A landscape with many peaks, sampled at points; each row gives a point and its height.
A climber steps from a point to whichever of its 2 nearest points has the largest rise for the distance, and stops where none of them is higher. Distance is the straight distance between rows; heights are no part of it.
sobip: [  2  -5   6  -1  -3  -2  -1   3 -24 -17   7  -3  -4  -3   5  -7  -1  20
   9   4  23   9   0 -11  -5   5 -10   9  12  -3  -9  12   2  -6  -4   3
 -10  -6   6 -23 -23  16  22  -6   7   5   1   5   8  22  -3   2]  h=71.1
gefak: [  7 -13 -12  14  18   9   2 -23  25  30 -36  26   5 -13  21 -26  -4   5
  -9 -20 -12 -31 -24   2   3  -2  -6 -10  11 -24  -6  -9   7 -15  20 -15
   1  16 -23  27  12   1 -27 -15 -20 -10   9  15 -14  -2  14  -6]  h=4.1
Voto: [ 43   3  11  -7  -9 -14   0  16 -16 -25   0   2  -9   7 -16  15  -1  -1
   5   4  -3  -4  22 -22   4  28 -29 -12 -31   8  19  22  14   7 -17  -6
   6  -5  -2  -4 -10  -9  33   9  17  -9   7 -10 -18   6  -6   4]  h=71.7
Kotul: [ -5 -11   2 -10   2  13   5  -9  -5   7 -24 -14  14   3   6  -1  13  -3
   8  15 -37 -34 -14   7  -3  27 -16   2   9 -20  11  17  27 -31   7  -2
  11 -13   1   1   9  27  -2  -8  16   1  22   6  -9   0   7   1]  h=62.9
mavi: [ 18 -13   2 -11  -9 -11   1   3  25  10  -4  10 -21  -5 -16  26  10  -1
  13  18 -23  34   4   7 -24 -10 -22   6 -20 -13   2 -10  18  13  11   3
  11 -22  11   0  23  -9  -1   4  19   1  -6  12  -3   9  -8   8]  h=67.0
vav: [-32   9 -13   8  -2 -11  -9  12  14  -9  21 -30   1   2  -4 -16  18  -1
   6  -8  20  25   6  -4   7  -7  22   8  33  35 -13 -17 -18  16  -9   4
  -7   2   5  -9   3   2  -6   5  -4   4 -16 -30  26  -7  -4   2]  h=91.0
Nedop: [ 43 -13 -11 -37  -9  -5   1  16   7 -11   5   8   8  17 -12  22 -25  13
  -3  23   6  21  -2  24   4   3  -3   8 -16  21  28  -4 -14  19 -29   7
  21  -6   1   8  -9 -19  -4  18 -25   8   2  -7 -13  -3 -31  -2]  h=78.9
vuko: [ -8  24  23   2  -8  -2  -3  19  -9 -17 -10   2 -12  -4  -8  10  15   5
   5   2 -25  15  20  -5 -20   3  -5 -12  -8  -9   0  -6   5  20   0 -19
  -2  -4   7  -6  27  10  27   7   8  -5 -30  -6  20  28   6  -1]  h=52.8
dimo: [-21  -9  -9 -20  -7  17  -3  13 -35  11  -2  -9   3  10  20  11  -2  -1
   8  27 -25   1   8  31 -20  -2   1  38 -10   8  25   1  -8  -4  -9   2
   6 -11  19 -21  14   2   3  16  13  18  17  -2  30   7 -13  23]  h=51.0
Mige: [ -6   0 -11  18 -30 -33   8   5  20  -6  26 -28  -4 -24  -5  -5  18  -1
   2  -3  35  11  13 -21   5   1  -8   0   6  20 -16   7  15   9  -4  14
 -13  11  17 -15  -5   1   4   0  26  -3  -9 -47  -4  -2  10  14]  h=72.1
kefu: [-15 -12  10  -8  -1   3 -13 -34  12   6 -22 -29  25  -4  -1 -13   2  14
   1   6   5 -29 -13  -2  -5  14 -25   6  22 -24   6  15  23 -33   8   3
   4  10  -2  12   3  29 -20 -12 -13 -19  15   2  -2  -5  17  -1]  h=73.8
tef: [-18  -5  -2  27   0   6 -12  -7  14   8 -10  30  -2 -27 -16  16 -11  13
  -5 -12  26   6   2  -2  -4 -33  18  -6 -18 -12 -20 -19 -27   0  13  22
 -16  17 -11   6  -7 -16   6 -12 -16 -13  -1  11 -15  -4  -1   2]  h=39.1
nozi: [-21 -17  -2  19  10  -1   4 -10  -2   8  20  18 -15   2   2 -20  10 -14
  15  -4 -35   8  12  -4 -20 -29  22  25  17  -1  16 -24 -28   7   4  11
   5 -16  -1  -5  10 -23   2  15  23 -11 -19   6  16  13   6  10]  h=45.9
tev: [  0  12  13 -10   8  38  -3  -1 -50 -10 -17 -16  10   8   6 -24 -26   2
  -1 -13 -14 -34   5   0   1  20   5  -3   1  -1  13  17 -16  -8 -10 -10
   7   6 -21 -12  -7  13  19   2 -31   8   8  12   3  12   9   5]  h=37.6
kavu: [ 24  -5   6  -5   2  -6   9  16 -15 -31   0  14   2  11   8   2  17   5
  17  12  14   7   1 -16   9  21 -22   8  -2  11   7  15  11 -13   5  -7
  -1 -15  12 -19 -17  10  20  -9  24  -4  14 -13   3  23 -16   0]  h=80.6
tad: [  0 -16   0   5  11  11  16  -4 -14   0  -4  19 -17  13  13 -12   3 -14
  17   3 -40 -12   7   2 -12 -14   3  15   0  -6  24 -12  -8  -1   9   0
  18 -21  -4  -4   8 -11  -1   5  16  -6  11  21   6   6  -5  10]  h=50.2
dega: [  2 -13 -21  -2 -10   0  27 -13  -1  -6  -5  10  22   7  19  -8   1  -2
  -6   9  25  -8   4 -14  26   4   1  10   8  23  15  13  -2 -36   0  11
  -7   6  10  -9 -20  -4 -23   4   3  -4  20 -18  -4  -7 -14  -9]  h=43.5
sitif: [-12 -10  -2  16   7   8  -7 -16 -36  -3  27 -24   2   7  17 -12   3 -26
 -11   3  -3 -34  19   4   3  -6  21  28  11  18  25   7 -28 -24 -15   4
 -10 -13   5  -5 -13 -18   2  20  40  -4   9 -10  10 -14   5  23]  h=44.3
Rili: [ -6  27  -6  16 -10  21  51   4 -16  -7 -52  12  29   3  11  13  15  -9
   9  -1  -1 -13   1 -16  13  16   4   8 -12  -8  -2  15   2 -44  -3 -19
  -2   4   7   7  20  32 -24 -12  14 -14  21   3   5   0  16   1]  h=27.0
pamu: [ 25  -6 -13 -21  17 -16 -15  -2  51  14  27 -14 -12   3  10 -23 -19  15
 -10  -9   3  16 -27  23 -11 -20   3 -17  13  -9 -17  -7   9  46  -3  -7
  11  -1  -6   7  14  -3   1   4 -21  30 -20  15  -2 -17   4  -7]  h=90.0
Fusi: [  4   9   2  22   8 -10  -6   3  25  19 -41  20   4 -11 -15  11  16  -2
  -2 -20  -3  -9 -18  -1  10  15 -22 -22   9 -28 -27   0  36 -25  19 -32
 -17   5  -7  31  15  23 -21 -21   4 -21   7   5   0   7  17  -9]  h=19.2
fosa: [-15   3   1  16  21   5  -7  -8  -2  14  35   3 -21   4  -7 -24   0 -21
  -1 -27  21 -12   5 -19  13   4  19  -9  -1  -3 -24   1  -5   0  19   7
 -12   0 -15 -10 -32  -2  13   5  14   7   1  15   5 -17  19   1]  h=55.2
vulov: [ 23  -1 -11 -34   0   6  -2  15  10  -5   9   9   2  29   9 -20 -13   1
  -6  14 -14   5 -16  17  15  15   4 -10  16  15  12   9   1  22  -1   1
  13   6  -8  -7 -14  -2   4   2 -17  32  -3 -19  -1  -6 -13 -32]  h=62.2
delu: [-22  -2   5  13 -12  -4   2   1  -6  22 -23  14   0 -21   5   8  14  23
  17  -7  11  -8 -21  -6 -33  -9  -7  17   0 -18  -9  -5  29 -14   8  -3
 -12  -3  14  -1  17  38  -4 -14   3   1   6  19  17  11   6   4]  h=71.6
Zotar: [  9  20  27  -5   8  -7 -18   5  24  -5 -29   6  -5  10 -17  13  11   6
 -14  -6   7   7  -4  -2  13  17 -19 -24 -10 -21 -18   2  29  -7  18 -30
  -6   4  -5  31   9  17 -10 -20  -5 -18  -4  10  -2   2   8  -6]  h=15.9
Tamo: [-26  -2 -13  12  -1 -10  10   8  27  22 -11   6  -2  -8  -1  12  26  -5
   8  -5  23   7   6  -8   5  -5   5  12  12   3   5  -5  18  -3  25  13
   2   3   1   8  18  11 -44 -12  11  -8  18  -4  15 -27  -6   8]  h=70.6
peza: [ -7  -6  -8 -23  -9   5 -14 -14   9 -13   3 -25  22   3 -12  11 -16   8
 -23   9  13  17  -4  15  26  -3  -4  -3  11  10  15  -7 -27  -4 -11  22
 -10  11  -4   8 -21 -21  -4  10 -27   5   5 -17 -20  -9 -19  -9]  h=37.0
videz: [ 10  10  14   9  17   7 -17  17 -27 -20  19  12 -13   1  -7  -9  -7 -10
  -5  -4 -17 -11  21 -15   2   7  10 -16 -12  -1  -5   9 -17  17  -3   2
   6  -3 -10 -23 -19  -7  44  15   2  10 -14  -2   4  13   5  -9]  h=71.4
vaki: [-14  11   7  -3 -28  15 -11 -14 -20  19 -20 -13  -2  -9   3   9 -19  12
 -19   9 -16 -12  -9  22 -21   8   1  -3  -4 -25  -5   1  11  -9   2   5
  -4   9  10   0  11  23  -5   2 -18  14  -7  -7   5  17  16   6]  h=48.2
namev: [ -7  -8   8   7  20  11 -18  -8 -32   8  39  -4 -29   7 -11  -8 -18 -18
   2 -17   3  -5   8   2 -13   1  19   6 -13   2 -10  -1 -14   2  13  12
  -2 -16 -11  -9 -25  -5  28  17   3  13   1  29   5  -4   7   7]  h=61.8
silab: [  6   8  -4 -25 -20  -1 -13  -9   3 -26  -2 -37  20   2  -7   3 -35  33
  -9   7  24  34 -18  27   3   1  -5  -6  19   2  -8  -9 -31   7 -20   4
  -4   4   6  -1 -10   5   9   9 -40  13 -13 -11  -4  10  -1 -12]  h=33.6
Besog: [ 14 -23 -17   1  11 -23  -1 -12  42   8  32 -16  -5 -20  -7 -14 -14   7
  11  -6  10  34 -18   4 -24 -34   7  -4  11  -8 -24 -24   1  26 -14   6
   8 -11  -2  -4   5 -14  15   4  -7   0 -27  22  -5   9   6   5]  h=78.6
vosag: [  1  17  -4  31 -21   3  26  -9  -3   2 -59  26  17  -6  -1  11   7   4
   3  -9  -9 -12 -17  -6   9  19 -11 -13  -1 -23 -14   3  19 -46   1 -27
  -6   5   7  16   4  33 -19 -11   9 -15   2  -9   9  17  27 -15]  h=23.4
gerof: [ 41   3  -7 -18  -2 -14  -9  -5  21 -17  19  -6   3   1 -17   1 -30  18
 -26  10  33   8   1   8   6   0  -2 -26 -11  15 -19  16  -9  21 -13   1
  12  -3  -2   2  -6   3  22  11 -20  15 -14   6 -14 -20  -5 -14]  h=43.6
ful: [ 35  -8 -13 -11  14  -1  -4  -4  13  -2  16  26  -8   9 -10  -8 -29  15
 -17  -8  41  -3   0   0  23  -4  10 -23 -25   8 -24   4  -5  10   7  -4
   2   5 -17   6 -23   6   7   1 -12  13   6  29 -16 -27  -4 -23]  h=48.0
Lazo: [  7 -19  -3  10   7  -8 -13  -8  -5 -33  32  -2  10  -4 -23   4 -12   0
  -6  -7  12  26  -1   0   9 -25   4   5  13   8   7 -18 -41   2 -34   6
  -4 -13   1  -5 -29 -38  33  25  -3 -12 -20   4 -21   9 -18   1]  h=60.5
patig: [-20   1  -8  14  19  26  13   2 -47   3   9   5  10  15  15  -3   2 -24
   3  -1  -5 -25  20   4   2   4  30  27 -12  11   9  13 -25 -30  -5  -5
   5  -5  -6 -26 -10   0   4  15  32   3  22   8  24  -7  -4  15]  h=48.1
rugo: [-18  -2 -11  15  13   2 -32  -3  28   9  24   3  -9 -13 -25   4 -18  12
 -18 -23  26  13 -11   9  12 -25  28 -19  -9   0 -36 -19 -23  20  14  22
 -15  18 -24  -1  -3  -6   4  -2  -7  15   5   1  -4 -33  12 -14]  h=44.5
Tep: [ 33   8   5 -15 -17  -7  -4  11 -17   8 -11  18  -8   3  -2  32 -19  28
   5   2  13 -12  -6   8  -8  16 -20  -5 -39 -10  10  11  26  -5  -9 -14
   2  -2   6  17  -5  23  -9  10 -27   5  -4  20  -6   1   0   1]  h=10.2
zur: [ 18   6 -19 -24 -33   3  -2  -4 -15  -2   2 -29   5 -13   2  12 -44  17
 -10  16  -1  16 -10  34 -13   1  -1   2   4   3   2   7 -13   5 -32  16
   1   9  18 -13  -8  -2   2  12 -35  26 -22 -18  -9  22   3   2]  h=37.2
Tagal: [ 17   6  11 -16   6  16 -12  20 -51 -16 -20 -11   2  17  -1  -3 -36  14
   2  -5   2 -12   5   9   9  38  -5   5  -9  11  18  10  -9   3 -18  -1
  12  -7 -20 -18 -16   7  21  10 -25   3  19  -7   5  18  -4  10]  h=42.5
Tapod: [ -3 -16  -3   9 -15  -2   3 -15 -25   2  18 -27   3  -2  24  -2  21 -13
   0  10 -22 -30  15   0  -9  -3  -4  24   1   3  31  12   4 -18  -8   7
  -5 -12  24 -15   5   1   5  12  58   1  11  -6   5  -6   1  24]  h=42.0
vikav: [ 14  -1   8 -22  -2 -18   1   1  13  22  46  -9 -17  27  22  -9  19 -18
  15  15  -7  -2 -13   6   4   4 -10  19   9  30  11  -4  21   5  -9  -5
   0 -11  22  14   3 -16 -24   1  -1  16  -1  -7 -12 -17 -27  -6]  h=52.5
Dogo: [ 14  -4  -1 -14  -7 -13  20  -2  -1  15  22   8 -19  18  28  -1   8 -10
  10  -3  -7 -19   2   1   8  -4  -6  18   0  24  34   5  10  -4  -9 -14
  -1 -11  17  11   1  -4 -39  16   4   8  -2  11  -8 -15 -21   1]  h=49.3
bebe: [ -3   4  20 -19   5  -7 -11   2  26  11  31 -24 -15  21   2 -11  15 -34
  -7  12 -27  12  -6   8   9   8   1   0  13  18   2 -11  12  33  13   2
   9  -9   6  16  13 -25 -11 -14  -3   9  -6 -20  -9 -18 -13   5]  h=56.3
noded: [ 17   0  16  -2  13  -7  -6   4  24 -13   3  22 -17  -2 -23   8  15 -10
   9   9 -31  18  18 -10 -12  -5 -18 -11 -12 -23  -4 -11   0  25  24  -9
  15 -18   1   1  23 -17  17  -5  22 -13 -21   7  -1  13   2  -5]  h=60.8
rilu: [ 24 -12 -28   9 -17   2  35   1 -18   6 -11  45   8 -15   9   9 -17  13
   3   5  30 -11   1 -14  13   0  -9  -2 -27   6  -7  18   6 -22   5  14
  -4  11   7 -12 -29   4 -19   5   2   1  19   4 -16   1  -7 -13]  h=48.3
pak: [ 31 -14 -11 -30  -7  -9   0   3  32  10   5  12 -13   6  -1  19 -10   1
  -3  27 -16  29  -2  23  -4  -9 -16  -3  -9  -5  19  -8   7  25  -4   9
  17  -5   3  12   8 -30 -11   8  -9   5  -8   9 -20  -2 -19   0]  h=73.4
Vol: [-11 -21  -7 -14  12  10 -10 -12  -1  -8  19 -18  21  19   4   2  -3 -13
 -14  17  12  -4  -3  10  34   0   5  13  17  18  19   7 -29 -26   1  18
  -7  -3  -5   8 -28 -28 -10   5  -3  -3  27 -16 -10 -17 -23   1]  h=39.7
bov: [-13   6  10  18  17   3  22 -15   1  -6 -26  -6  37 -19   0 -18  13  -7
  -8 -15  19 -27  10 -41  21   1  -4  -4  11 -25  -4  21   2 -40  10  -4
 -10  18 -10   8   4  18  -9 -20   0 -38   8  -4  -8  -2  28   3]  h=34.1
regu: [  9 -14  -7 -10  15  30  13 -20  -4  13 -37  17  16   5  16 -13 -25   1
  -8  -4 -27 -29 -20   6   0  -3   2  -2 -12 -15  18   1  -9 -22   3  -4
  12  16 -22  28  11  -1 -20  -7 -30 -12  10  30 -19   0   8  -3]  h=6.2
zimu: [-14  -9 -18  23  10  41  17  -4  -6  14 -17  39  -2  13  12   5   5 -21
  17  14 -39  -1   4  -1 -14 -12  21  10 -20  -5  -5  -7 -14  -3  20  17
  20   2 -16 -14   6 -18 -13   1  12  -2  13  12  20   0   1  -3]  h=52.3
Pul: [-30  11  14  19   3  -6 -28   1  14  -4  -2   6   5 -33 -22  -3   1  20
  -6  -5  13   9  -1 -10 -11  -8  13 -20   6 -18 -38  -8 -13  18   3  13
  -6  21  -7 -12   5   4  29 -11 -24 -10 -32 -21  15  18  26 -10]  h=55.3
tidi: [ 28 -12 -13 -17  -2 -14   0  21   8 -23  25   2  -2  19 -13  28  -8  -2
   9  21  11  41   6  18   0 -11   8  15 -13  35  12 -10 -22  12 -38  -5
  17 -23   4  -2   0 -31  10  19   4  -5  -3  -6   7  -3 -29   8]  h=83.9
kubo: [-29  22   8  22 -25 -27  20  15   6  -9 -24 -21   9 -14  -2  20  40  -7
  19 -10  25  -1  10 -16   3  14 -13  10   9   6  -4   1  33 -11  16 -14
 -17   3  29   0  25  28 -11 -22  24 -11  11 -31  11  -7   8   5]  h=58.9
rarif: [-14  22   0  14  18  24  40  -2 -10 -11 -22   5  31   0   7  -7  12 -16
  -5 -10  25 -10   8 -32  25   3  17   5  -4   5  -9  23 -11 -39   4  -4
  -8  15  -8  -5   0  12 -16  -8   9 -17  19   8   2  -9  16   9]  h=30.2
Kifu: [-37  -1 -12  28  -6   7  12   9 -11  21 -13  25  -8 -15   5   2  10  12
  13   3  11   6  -2  -7 -34 -19  20  22  -7  -1 -14 -13   3  -4  13  18
  -9   0   6 -22  16  18   5  -6  11   0   2   8  30   6  -1   5]  h=60.3
zogo: [ -9   8 -11  10 -17 -18   4  -1  10 -10  16  -9  -1 -24  -4  -1   5   1
  -7  -8  25  19  21 -14   7 -23  12  -1  15  13  -7  -7 -10   5 -17  11
 -10  11  -2  -2  -9  -6  -4   9   8  -3 -23 -21  -5   1  -1   7]  h=80.5
pima: [ -9   7  31 -16  22   4 -19   7   7  -8  26 -17 -18  20  -2 -13   2 -28
  -9  -9 -42  13   6  14   4  -6  13  -8  10   4  26 -23 -19  40   8   1
  11 -14   2  12   4 -21   9   7 -13   9 -21   3  -1  -7  -7   2]  h=60.7
Simi: [-21  23  23  13  -8 -24  20  15 -12  -5  -9 -14  -4  -7   0   4  37 -10
  18 -28  18 -13   2 -17  -7  -1 -17  17   4   5   3  -2  38   0  12 -27
 -24  -9  26  14  19  22  -6 -24  30 -19   9  11   5 -12  -8   5]  h=52.4
Zeg: [-23  13   4   6   7 -17  -8  11  31   2  -1  -7   2   7  -5   2  31   1
  -2  -2  18  15   2  -8  14   4   6  -3  30  19  -9  -9   8  22  19  -1
   0  11  -6   8  21  -1 -26 -23  -5 -12   1 -28   6  -6 -11  -7]  h=79.4
Zinu: [-14   8  12  12  18   4  18  12   6  -1  -4   3   0   5  -4   2  36 -36
   6   5 -30 -11   8 -27  21  28 -14 -22   0 -12 -13  23  16  -5  24  -8
   1   2  -4  -6   3  -1   2 -12  29  -1   8 -14  -5   1   5  -7]  h=39.2
Zit: [ 18 -15  -8  15   0 -10   3 -19  23  17 -16  48 -11 -19   3 -22   2  16
   9 -19   9 -10 -18 -13 -10 -14 -20 -10   8 -27 -23 -14  13   4  13 -10
  -1   7 -11   7  -4  -2  -2 -15  -4  -3  -3  18 -16  13   2 -14]  h=1.6
nuzu: [ 20  -3   0  16  14  18   9  10 -40  -7  -2  41  -7   3  -6  -9  -7   6
  14  -9  10 -16   1 -24  -7  10   0   2 -16   0 -17   9  -3  -6  -7   7
   5   1 -20 -30 -22   7  38  -4   6  -6  11  12   2  16   6   1]  h=61.4
vuver: [ 27  18  15  -7 -20 -18  -8  -5   3  -8 -22   6 -12   2  -7  18  -3  13
 -12  -8  11  -5   7  -2   1  17 -28 -21 -15 -14  -4  10  29  -2  -9 -34
  -5   3   8  26   3  18   6   5 -11  -3 -16   0 -15   9   4 -15]  h=12.9
dat: [ 29 -12 -17   0   1 -24  10   8  32 -12  40  12  -6  23 -12  -1   3  -3
  13  13  33  43   5   7   3 -25  19  11   0  35 -12 -19 -13  10 -26  -4
   7 -30  12  13  -3 -24  -3  15  23  -5 -18   9   3 -11 -16  -4]  h=78.4
Muz: [-12  -3  24  10  14  -5  -1 -25   7 -10 -15   2  10 -20 -10  -8   6  -2
 -11 -12   0 -17  11 -26  14 -10  -9 -12  10 -28   8   4  -3 -19  13  -3
  -9  12  -8  21  -4 -14  -1 -12  -7 -41  -9  12 -22   8  18   3]  h=39.0
Pogi: [ 18  -3  -1 -15   4  14   3   3  -6 -14 -19  21  -2  15   5 -16 -13  -3
   0   2 -32  -2   3  -1   6   2   0  -5  14  -5  26   1 -10  12  -5  -4
  20   6 -18   3  -3 -19   7   9 -14  -3  -3   1 -11  13 -14 -14]  h=55.9
Siruk: [ 13 -17 -10  -8 -18 -12  17 -17  -6  20  15 -12   0   4  24   8  12 -18
  -4  14 -16 -37   6   0   9   4 -22  17  -7  11  36  15  12 -18  -3   8
  -1  -6  20   6  -3 -12 -25  14  30   6  18  -5 -17 -27  -9   9]  h=45.8
fel: [-26  -7  18   7   3  -3 -17 -23  13  16 -20 -17  11 -17  -6  -2   0  27
  10 -15  20  -9 -17  -1 -17 -11 -17  11  18 -28   0  -5  24 -16  15  -2
  -6   5   2  18  12  25 -19 -17 -14 -17   7  24  10   1  18   7]  h=87.9
mog: [ -1   9   4 -13 -21  15   3  -7 -25  10 -28  -9   7   5  14  -3  -5   2
  -1   9 -36 -36 -16  17  -8  27 -17 -15   0 -24   8  13  26 -23  -3 -14
   7   2   7   2   6  36  -3   8 -14  15   5  -9   2   7  15  -5]  h=55.7
fezod: [-19   7  10  19 -13   1 -15 -26   2  -6 -29   5  21 -24 -12  -7 -14  21
 -12  -8   9  -3   1 -10  -2  -9   1 -13  19 -25 -13  -7 -16 -14   4   5
  -7  31  -6   6  -9  -1  -2  -9 -25 -23 -18 -23  -3  25  25  -7]  h=45.7
Dod: [-15   3  -6   6  25  16  -7  10  12   1  17  18  -4  13 -13  -4   1  -9
  -7  -6  13  14   4  -7  23  -5  33 -19 -10   5 -25  -8 -20   7  26  13
  -9   7 -24  -7 -17  -7   2  -1  12   5   6   7  11 -19   4 -17]  h=49.7
Supu: [ -4  33  31 -15 -12   9 -10  -3 -34 -22  -4 -35   2  10  18 -17  -2   4
  -5 -11  -8 -12  14   2   5  17  -5 -11  18   8  15   4  -7  13 -17 -27
  -3   0   5   0 -10   9  11   7 -25  12 -12 -10   6   9   3   2]  h=31.9
sobeg: [-16  32  22   7  -9  -1 -18   8  -1 -21 -15  -5   0  -9  -5   0  -7  27
  -3  -2  -4  14   4   2 -18  -1  12 -19   3 -14 -21 -11 -15  22  -4 -12
  -9   8   0 -10  10  23  25  -2 -20   5 -39 -10  23  24  17 -11]  h=46.6
zof: [-11  -7   4 -12   7  -4 -19  12  10 -14  27 -47  14   4 -11   7   4 -12
 -17  20 -12  41  -3  22  -4  -8   1   5  22  15  10  -9 -20  20 -23  13
   7 -12  11  -2  -2 -31  18   6  -8   2 -17 -19   0   5 -13  10]  h=60.9
Kalod: [ 32   8   7 -17 -11 -24  -5 -10   3 -27  35 -36   3  -1  -1  -7 -14   8
 -10  -8  34   7   4  -9   3  -5 -17  -4  -6  27   2  10  -5  12 -44 -13
  -6  -6  14   5 -17 -13  15   9 -15   5 -17   5 -20  -5 -18  -6]  h=39.3
Nas: [  8   9  14  19  11 -23   9   0  23   1   1   8 -20  -2   0  -7  36 -26
   8 -17 -16 -11   6 -24  14  13 -20 -22  10  -4 -15   1  22  12  25 -22
  -6  -8   0  12  11  -2  -6 -17  27 -10  -6  -4 -19  -6  -2  -6]  h=42.8
kopo: [ 22   0  -3 -20   6  11  16   9 -10  11 -32  31  -3   9  10  19 -16   7
   4  -7  -7 -13  -6   6  12  14  -6  -9 -31  -3  16   8  13  -8  -5 -15
   8  10 -13  23   4  12 -29   4 -26  -2  16  34 -12  -8  -5  -5]  h=8.2
bogo: [  1   1  10   1  16  -6 -15   3   8 -31  29 -24   4  -2 -11 -13  -3  -8
   1  -6 -19  29  -2   6  -7 -22   7  -9  22  -3   9 -23 -26  30 -24  -5
   6 -13   2   0   1 -25  27  16 -15  -3 -37   8  -2  14  -7   1]  h=67.5
Nokup: [  8 -12   0 -24  -9  17   1  16 -47  -1 -14  -1  13  13   9  14 -17  -3
   2  21 -25 -17  10  25  -1  23 -10  21  -9   7  33  14  -7 -10 -19   3
  15 -13  -1 -16  -2   0   2  10  -1  11  30 -14  12   8 -11  23]  h=47.3
rabo: [-37   3  -2  28   2  11   4   9 -40   8  10  16  -3  -6   6   1   8 -10
   8  -8   7  -5  15  -5 -10 -17  34  23  -7   5  -4  -5 -19 -14   4  10
 -13  -5  -1 -28  -4   1  15   4  30   0   1   5  34   7   2   8]  h=52.9
dalin: [ -4  -6  -4 -22  15   8 -19  11  18  21   8   0 -19   5  14 -10  -8  20
  -5  -4 -16   6 -23  26 -12  -7  10 -14   2 -11  -6 -11  12  34  19   0
   1   4 -12  -1   9  12  -7  -5 -16  28   3  20  11  -9   3  -9]  h=79.0
gilis: [-18  17   1  14 -37 -37  10  16  10  -6   6 -35   5 -15   2  19  39 -18
   8   0  18  14  17 -21  -8  12 -12  15   3  23  -5   5  24  10  -1   1
 -14  10  33  -6  19   5 -10 -13  28 -11   0 -51   2  -4   4  15]  h=65.3
kom: [-30 -11 -15  -1  20  14   1   7  22  34 -10   0   2   2   1   8  13 -18
  -1  10 -12  -3   1   8   6   5  30   8  -4  -5  -3  -6   5  -1  33  17
   6  13 -18  -2  19   3 -34 -13  15   3  36   6  15 -35   9   8]  h=63.7
vud: [ 33 -14 -25   8  -6  -5  12  -5  -1   4  14  42 -19  -6 -10  -3 -19   3
  -2  -1  27  -1   7  -9   7  -7   1  -7 -28   6 -14   5   1  -3   0  14
   4   1  -1 -11 -28 -11   4  10  14   6  -5  11 -15 -11  -9  -9]  h=53.0
Lizen: [-11   1 -19  -1 -27   9 -15  -6   5  25  -7 -14  -6 -28   2  13 -26  16
 -12  13  -6   7 -12  26 -32 -14   2   3  -5 -13  -9   0  -3   6  -9  26
   1  19  -1  -1  11  -4  -5   2 -31  22 -18 -10  -6  16  -1   9]  h=41.9
vaso: [ 10   7 -10 -30  18  31 -12  15  -5  -9  -1   6  -1  26   4 -11 -22  22
  -9  -4  -7   4 -25  21  12   4  26 -19  -4   9  -5   3  -9  25   4   7
   3  12 -28  -6 -19   2   6  -6 -20  29  16   6   8  -9   0 -23]  h=68.8
fonim: [-13 -11  -7  23  -5 -18 -17  -7  21  11   6 -13  -3 -42 -13  -8   3  19
   7  -4   7  16  -7 -14 -30 -25  -3  -4  13 -18 -26 -13   8  19 -11  16
  -4   7   0  -3   7  -4  23 -10 -10 -12 -30  -3   1  25  22  14]  h=66.4
som: [-13  -2 -22   5  11  37   8   6  -2  32 -18  25   3   4  15   9  -7  -4
  -2  13 -19 -12 -19  12  -4   1  30  -4 -24  -4 -12   8  -3  -9  19  18
   9  18 -20  -6  10  -1 -24 -10  -4  16  31  19   4 -14   8  -4]  h=57.7
Somi: [ -3   7  17   8   0 -23  24  -6  13  12  10 -13 -12  12   1   8  42 -25
  27  -7 -14 -18  -7 -11   6  18 -24   7   6  19   5   3  32  -4  19 -15
  -6 -22  18  16  24   1 -27 -27  31 -12  22   4 -17 -15 -17  -7]  h=46.8
fiki: [-26  -7   8 -13   3   4 -19  13 -18   3  19 -37   0   0   1  12   7 -13
 -11  25 -22  28  11  24 -15  -6   3  18   1  11  23  -7  -9   7  -9   4
  -1 -10  19  -5  11 -14  17   7   6   7   3  -5  14   5 -14  32]  h=55.8

Where does a climber stop that starts at each point below?
gefak -> pamu
tev -> bogo
Lizen -> fel
sitif -> fel
Fusi -> pamu
Supu -> bogo
tad -> vav
Tapod -> bogo
Nas -> vav
vuko -> tidi
